Each row is a point on a landscape with many valleys, with its height.
A ball rolls from a point to the lowest of its 2 nearest points, and stops where none of them is lower. Distance is the straight distance between rows; heights are no part of it.
j_401 (h 42.3): [102  75  79 118 113 105  84 123 117  75  94  80  77  97 107 113 104 141
  75 120 113  90 109 132]
j_705 (h 23.1): [ 98  90  81  77  92 123  94 119 109 120 117 100  99  90 117 117  85  85
 105 107 107  72 116 107]
j_260 (h 19.2): [ 99 128 133  86 129 102  96  83  93 118  86  83  99 108  82  98  93  90
  90 112  95 106 102  90]
j_428 (h 53.8): [101  77  77 106  98 108 109 131 107  84 103 105  94  94 118 115 113 132
  96  85  88  99 101 112]
j_342 (h 25.1): [123 117 112  95 140  89  63  98 115  91  80 122  71 110  89  96 103 106
  84 120 116  92 128  82]
j_213 (h 55.9): [116  84  80 102 111 110 120 109  92  86  92 115  90 102  94 107 119 109
 121 102  66 109 119 102]
j_896 (h 74.6): [ 87  98  98 121  87  80 115  98  85  79 116  94 108  92 104  88 102 107
  88  89 128 107  61 102]
j_406 (h 47.6): [ 89  83  86 112 109 102  98 123 125  82  97  95  87  91  99  96 114 124
  93 114 100  86 107  83]
j_232 (h 17.8): [104  92  96 100  82  86  97  92 102 101 115 109 135  84 131  93 101 118
 107  63 127 104  69 107]
j_617 (h 11.6): [ 92 118 127  87  96  92  98  72  98 111  95  97  99 103  86  90  95  55
  84 113 110  89  96  71]
j_364 (h 50.7): [115 100 103 109 128 112 105 102  87  77  88  93  72 111  77 102 113 115
 102 127  85 101 129  95]
j_807 (h 51.3): [ 93  97 102 103 116  98 101 107 107  89  92 103  94  93  94  97 115 107
  98 108  96  94 101  68]
j_221 (h 53.9): [107  92  91  87 111 106  94 104 114  92  88 110  72  93  89 100 113  93
 102 116  97  75 121  74]
j_727 (h 26.4): [ 75 103 121  98  93 113 102 105 130 115  92  73 116 109  86 109 104 108
 104 113  69  98 119  93]
j_456 (h 61.3): [102  67  99 105 103 104 110 101  84  76  59  99  94  79  76  96 108  95
 121 117  80 116 109 121]
j_936 (h 48.7): [ 72 113 117 122 110  97 100 105 120  99  89  81 123 116  84  98 109 124
 103 104  87 119  95  91]
j_165 (h 51.0): [102  94  73 110 108 118 113 121 105  95 111  92  90 111 112 120 105 129
 102  99  67 100 120 118]
j_755 (h 41.0): [ 77  96 101 103 112 106  95 114 121 114 101  77 111  97 107 102  99 113
  97 105  94 101  96 108]
j_48 (h 63.7): [ 81 105  91 144  66  88 127  99  92 104 128  99 114 115 101  93  91 102
 105  67  87 125  83 117]
j_227 (h 13.9): [ 92 106  93 110  60  89 125  78  93 119 139 101 109 104 108  91  95  68
 106 100  99  81  95  81]
j_720 (h 14.2): [113 106 111  88 120 111  89  98 117 115  86  91  92 106  85 112  94  98
 112 120  78  91 139  90]
j_894 (h 48.0): [111 108  95 114 125 110  87 105 116  78  91  85  76 118  84 109 101 128
 100 138  97  94 137  90]
j_360 (h 31.5): [138  93  85  80  96 105  94  96  96  98 105 137  88  98 130 106  99  94
 102  76 110  77 113  84]
j_229 (h 27.3): [116  95  89  80 101 108  93 100  98 117 107 118  96  92 118 106  85  82
 106  93 100  78 114  86]
j_217 (h 44.3): [112 130 128  59 101 118  88  93  91 121  90 119  92 121  90 108  92  61
  77 115 102  91 123  79]
j_338 (h 66.6): [ 95  94  99 130  68  52 108  83 113  93 114 112 125  91  92  72 104  93
  99  88 129 104  80  81]
j_202 (h 63.3): [123  84 101  84  92 108  96 108  64  48  99 103  67  87  93 120 106 122
  93  92 133 107  87 121]
j_359 (h 51.1): [115 104  93  76 102 113 104  99 105 102  99 107  63 110  82 108 105  83
 102 124  80  74 145  85]
j_790 (h 33.0): [103  95 107 113 103 105 110 105  71  99  75 113 124 103  93 102 103  98
 129  86  57 138  99 118]
j_678 (h 6.5): [ 77  91  88 105  66  99 119  97 109 113 119  92 108  89 111  96  99  79
 100 100 103  81  89  91]
j_35 (h 45.3): [113  89  88 122 114 112  91 114 121  74  97  80  74 110  99 114 100 135
  95 136 102  89 133 119]
j_736 (h 42.8): [104 127 113  79  91 111 106  81  69 120 110 112  93 117 107  94  91  62
  89 106 105  85  98  82]
j_361 (h 46.5): [109 125 115  74  89 106  84  89  82 125 101 125 108 118 104  93  89  49
  74 113 118  92 108  78]
j_243 (h 53.4): [ 73 111 118 130  99  81 113 102 108  95 100 104 121 113  85  95 115 103
  99  83  87 126  89  80]
j_478 (h 53.6): [ 96 124 103  85 109 115  90 110  89 101 100 107  81 111 102  91 101  98
  82 110 125  83  87  74]
j_400 (h 61.9): [ 95  74  97 102 108 107 104  99 112  95  71  80  95  81  81  95 104 108
 114 118  79 113 123 118]
j_760 (h 35.7): [101 111 111  73  89 112  98  89 106 129 107 100 116 105  94 110  88  57
 110 109  84  86 120  81]
j_189 (h 61.2): [136  93  97  69  88  95  79 102  79  53 104 118  71  87 103 117 108 134
  94  75 146 100  92 112]
j_109 (h 53.3): [119  94  78 111 118 114 111 117 101  82 106 104  80 117  99 117 108 126
 121 115  60 101 137 117]
j_450 (h 26.7): [120  88 113 109 105 100  98 109  65  86  76 113 121  97  99 105 104 106
 117  87  82 133  83 119]
j_339 (h 39.7): [106 108 102  68  95 117  78 106 110 122  99 124 115 107  88 109  96  55
  94 116 104  83 121  78]
j_308 (h 41.7): [ 98  78  92  99 107 113 109 103  92 110  93  83 102  83 115 106  91 111
 109  89  79 109 104 138]
j_432 (h 57.4): [ 96 123 116 126  93  79 119  89 100 103 117 111 118 121  99  89 110  91
  98  80  83 119  83  69]
j_371 (h 29.9): [124 102 103  61  77  91  84  77  72 105 114 103 109  87 127  83  91 109
  94  85 160  85  80 109]
j_127 (h 20.3): [123 106 105  91 135  96  80 100 108 101  81 113  86 101  91 102  96 106
 103 106  97  99 126  92]
j_569 (h 69.5): [ 95 106 113 127  92  65 107  79 112  90  98 115 114  97  89  78 117  84
  91  93 111 112  83  67]
j_101 (h 43.2): [116 104  99  70 102 108  58 113 120 109  84 137  99 102  85 106  92  58
  87 120 123  82 126  87]
j_725 (h 38.3): [103  85  94 117 123 103  82 122 116  72  83  80 107  97  97 100 114 146
  82 116 116 109  95 131]
j_592 (h 56.5): [112  84  78  99  99 102  97 129 108  72 117 119  76  97 121 118 107 134
  98  84 113  82 100  95]
j_783 (h 18.9): [ 87  79  79  99  93 115  95 124 125 115 109  86  93  91 119 117  88 109
  95 104  93  80 114 123]
j_570 (h 44.9): [ 95 111  86 109  97 116 122 101  85 123 113 103 118 115 114 106 104 114
 120  77  60 119  86 108]
j_169 (h 29.6): [113 113 107  92 140  94  72 104 113  81  75 103  76 102  83  89 107 127
  89 126 127  95 103  96]
j_578 (h 58.6): [127  78  98 109 113 103 106 115  79  77  69 115  98  95  83 110 115 104
 123 105  72 112 116 111]
j_148 (h 61.1): [ 95 126 102 136  78  78 124  91  90 108 132  97 109 115  98  94  90  95
 102  74  96 123  82  90]
j_576 (h 38.7): [112 112 104  80  84 102 102  79  61 114 104 109  88 102 118  83  91  73
  89  97 132  82  89  87]
j_903 (h 34.5): [118  97 106  80  87  95  98  63  75 111 110 105 107  86 119  84  87  90
  98  89 138  85  79  93]
j_877 (h 65.3): [122  82 100 101 115 104 101 110  69  61  84 103  73  90  91 112 102 118
 100 102 114 104 100 116]
j_984 (h 35.1): [131  91  88  81  95  95  87 102  90  90 102 139  52 103 112 107  83  97
 103  86 114  80 124  93]
j_118 (h 37.8): [ 96  91  98 108 101 103 121  96  78 109  92  92 112  97  98 100  95  95
 127  82  72 124  92 130]
j_599 (h 66.5): [ 91 109  98 132  78  98 131  96  62 104 121  92 114 114  96  98  96  94
 106  84  83 129  68 129]
j_808 (h 74.5): [ 78 117 110 110  87  70  85  95 135 117 111  96 121  95  94  80  93  82
  99 101 127 100  77  88]
j_356 (h 57.5): [103 106  93  93 106 124 116 101 107 107 105  71  91 117  98 116  95 117
 106 128  56  98 134 117]
j_669 (h 78.3): [ 80 132 116  88 108  95  72 109 108 121 105  85 107 103  98  94  89  90
  89 120 136  96  72 115]
j_333 (h 46.4): [113 100  92  69 107  99  58 108 122 105  80 122  81  94  89  91  98  80
  91 116 134  75 103  88]
j_914 (h 40.7): [106 111  82  91  88 115 118  88  91 131 124 110 109 113 120 109 100  88
 117  87  69 103  87  94]
j_278 (h 31.6): [ 82 113 105  94  82  97 132  79 105 112 115  83 101 113  87 100 103  80
 115 104  63  97 100  87]
j_904 (h 80.0): [ 78 127 104  90 106 122  81 118  99 118 117  80 115 108 110 112  81  91
  83 114 121  90  86 114]
j_639 (h 34.1): [106  98  95 102 129  96  76 117 114  78  77  94  89  92  91  93 110 140
  96 114 131 101  91 116]
j_484 (h 36.9): [ 73 104 105 113 106  84  94 108 121 108 100  87 118  91 104  85  97 109
  97  90 107 112  78 112]
j_811 (h 48.3): [ 99 110  86  99 105 123 119 117  98 119 116  94 106 117 119 117 107 122
 114  92  59 107 109 106]
j_708 (h 20.7): [103  94  95 114  72  92 124  72  85 110 130 110 121  98 119  89 101  94
 109  81  97  96  87  85]
j_679 (h 59.7): [ 93  95  97 104 106 118 113  95 108 101  86  66 101 104  82 106 102 110
 113 127  64 117 127 122]
j_718 (h 32.0): [ 70 106 101 128  84  81 100 113 114 107 114  95 122 103 113  88  93 111
  93  69 102 125  77 114]
j_527 (h 81.3): [ 79 125 111  94  96 103  78 113 116 127 123  94 133 108 115 107  80  88
  97 100 118  95  79 102]
j_423 (h 27.0): [119  88 101 117  82  80 112  72  86 103 107 123 134  91 120  86 110  94
 110  73 102 106  88  86]
j_548 (h 50.0): [113 106  98  78 112 101  82 101 100  99  89 116  84  92 106  88  99  93
  82 101 133  78  88  83]
j_620 (h 13.8): [ 77  73  81 101  83 111 112 107 113 105 110  92 102  82 116  99 100  99
  94  93  90  88  98 113]
j_636 (h 36.7): [ 99 112 101  90 102 115 117  92  97 121 117  99  96 109 105 108 102  89
 117 101  73  93 105  81]
j_323 (h 76.6): [ 84 123 110  94  93  93  76  99 114 118 108  99 115  96  96  84  91  66
  91 118 140  86  73  94]
j_671 (h 44.6): [ 90 107 112 114 123 108  87 108 124 101  90  71 110 108  97 100 102 126
  96 120  97 106 112 101]
j_765 (h 20.2): [ 90 132 132  80 117 101  82  86 103 110  92  86  95 112  78  98  95  78
  80 130 112  92  95  77]
j_905 (h 69.4): [ 94 107  99 120 108 110 120 103  63  93 110  90 103 107  98 105 100 106
 102  96  89 125  71 118]
j_872 (h 57.6): [ 61  87  99 134  86  86 115 103 110  86 100  81 103  98  87  88 104 105
  88  97  98 118  85 111]
j_429 (h 60.9): [ 80  83  96 115  87  88 118  98 101  89  89 102 110  90  97  91 110 102
 111  86  90 114  89  99]
j_908 (h 19.3): [110  96 115 103 127 101  98  92  67 102  82  98 112  92  94  99  94  98
 116  91 100 123  92 118]
j_883 (h 47.9): [ 99  71  98  99  83 103 108 102  82  90  94 100 117  78 116 107  96 109
 110  65 100 121  84 135]
j_103 (h 55.2): [100 110 101  94 116 124 105  95  92 109  99  70  78 108  92 107  91 104
  94 127  88  95 120 113]
j_874 (h 64.0): [ 78  82  92 132  62  72 117  89 109  91 103 109 121  92  94  77 110  94
 106  79 107 113  86  88]
j_909 (h 54.0): [ 72  73  90 130  69  91 122 104  93  82 102  88 108  94 105  95 106 100
  84  85  95 118  77 136]
j_53 (h 48.2): [111 122 108  73 103 114 102  91  96 110  95 116  81 118  92 106 106  71
  94 114  79  81 126  69]
j_93 (h 38.1): [129  84  90  88 114  91  89 101  99  79  92 127  73  85 103 104 102 104
 104  91 108  92 117  94]
j_132 (h 50.9): [ 86  70  94 113  76 101 127  99  74  89  97  86 108  86 107 103  96  94
 106  85  93 116  80 147]
j_662 (h 58.9): [123  98  85  78 100  89  81 116  99  63 111 122  66 102 119 115 102 136
  88  81 136  85  94 100]
j_503 (h 19.7): [100 100 117  94 106  83 108  66 110 106  88 108  94  85  81  86 112  60
  91 114  90  93 103  70]
j_854 (h 72.4): [ 84 116 111 122  82  63 101  91 134 113 111 104 128 101  92  82 100  81
  97  84 105 111  88  71]
j_112 (h 24.4): [115  98  96  77  82  97  92  93  87 102 124 101 121  86 133 101  91 117
  99  67 141  90  67 116]
j_496 (h 44.8): [ 82  66  93 100  92 103  97 107 103 106  86  86 117  83 115 101  98 119
  94  70  96 116  96 147]
j_573 (h 82.9): [101 121 108  95  98  98  92  94  92 130 121 106 123 104 124  98  83  76
 102  92 117  96  84  88]
j_283 (h 41.3): [112  74  83  96 111  92  91 109 124  91  82 111  88  80 100 104  98 119
 111  92 100  96 114 100]
j_380 (h 20.8): [ 97 107 119  98 115 102 100  95 116 110  80  86 109 103  85 104 108 107
 111 103  69 111 120  95]
j_697 (h 26.1): [ 93  97 107  91  95  95 120  73 106 109  95 102 102  94  85  95 116  74
 110 103  67  98 106  78]
j_329 (h 31.3): [ 89 105 119  83  94 109  92 103 130 125  95  91 120 109  84 114  96  82
 109 115  79  90 115  81]
j_801 (h 12.0): [111 113 116  98 141 102  96  88  79 105  82  90  99 101  88  99  97  99
 102 106  91 117 109 102]
j_474 (h 53.0): [109 101  99  93 123 112 100  95  82  86  86  84  54  99  87 104  96 111
  97 129  99  93 127 111]
j_842 (h 44.5): [104  77  80  95 110  97  78 121 133  81  95 102  76  86  97 104 100 125
  96 115 114  79 107  98]
j_777 (h 25.6): [ 88  99 101 124  76  69 100  97 115 100 111 106 134  95 117  79  96 110
 100  63 129 120  67 107]
j_553 (h 72.1): [ 80 107 103 131  97  92 117 101  73  88 116  80  95 105  97 104  94  99
  86  99 111 109  68 114]

Where does a ball stop that starts at each point below?
j_456 => j_617
j_905 => j_232
j_361 => j_232
j_569 => j_801
j_356 => j_720
j_883 => j_801
j_548 => j_720
j_877 => j_678
j_807 => j_678
j_202 => j_617
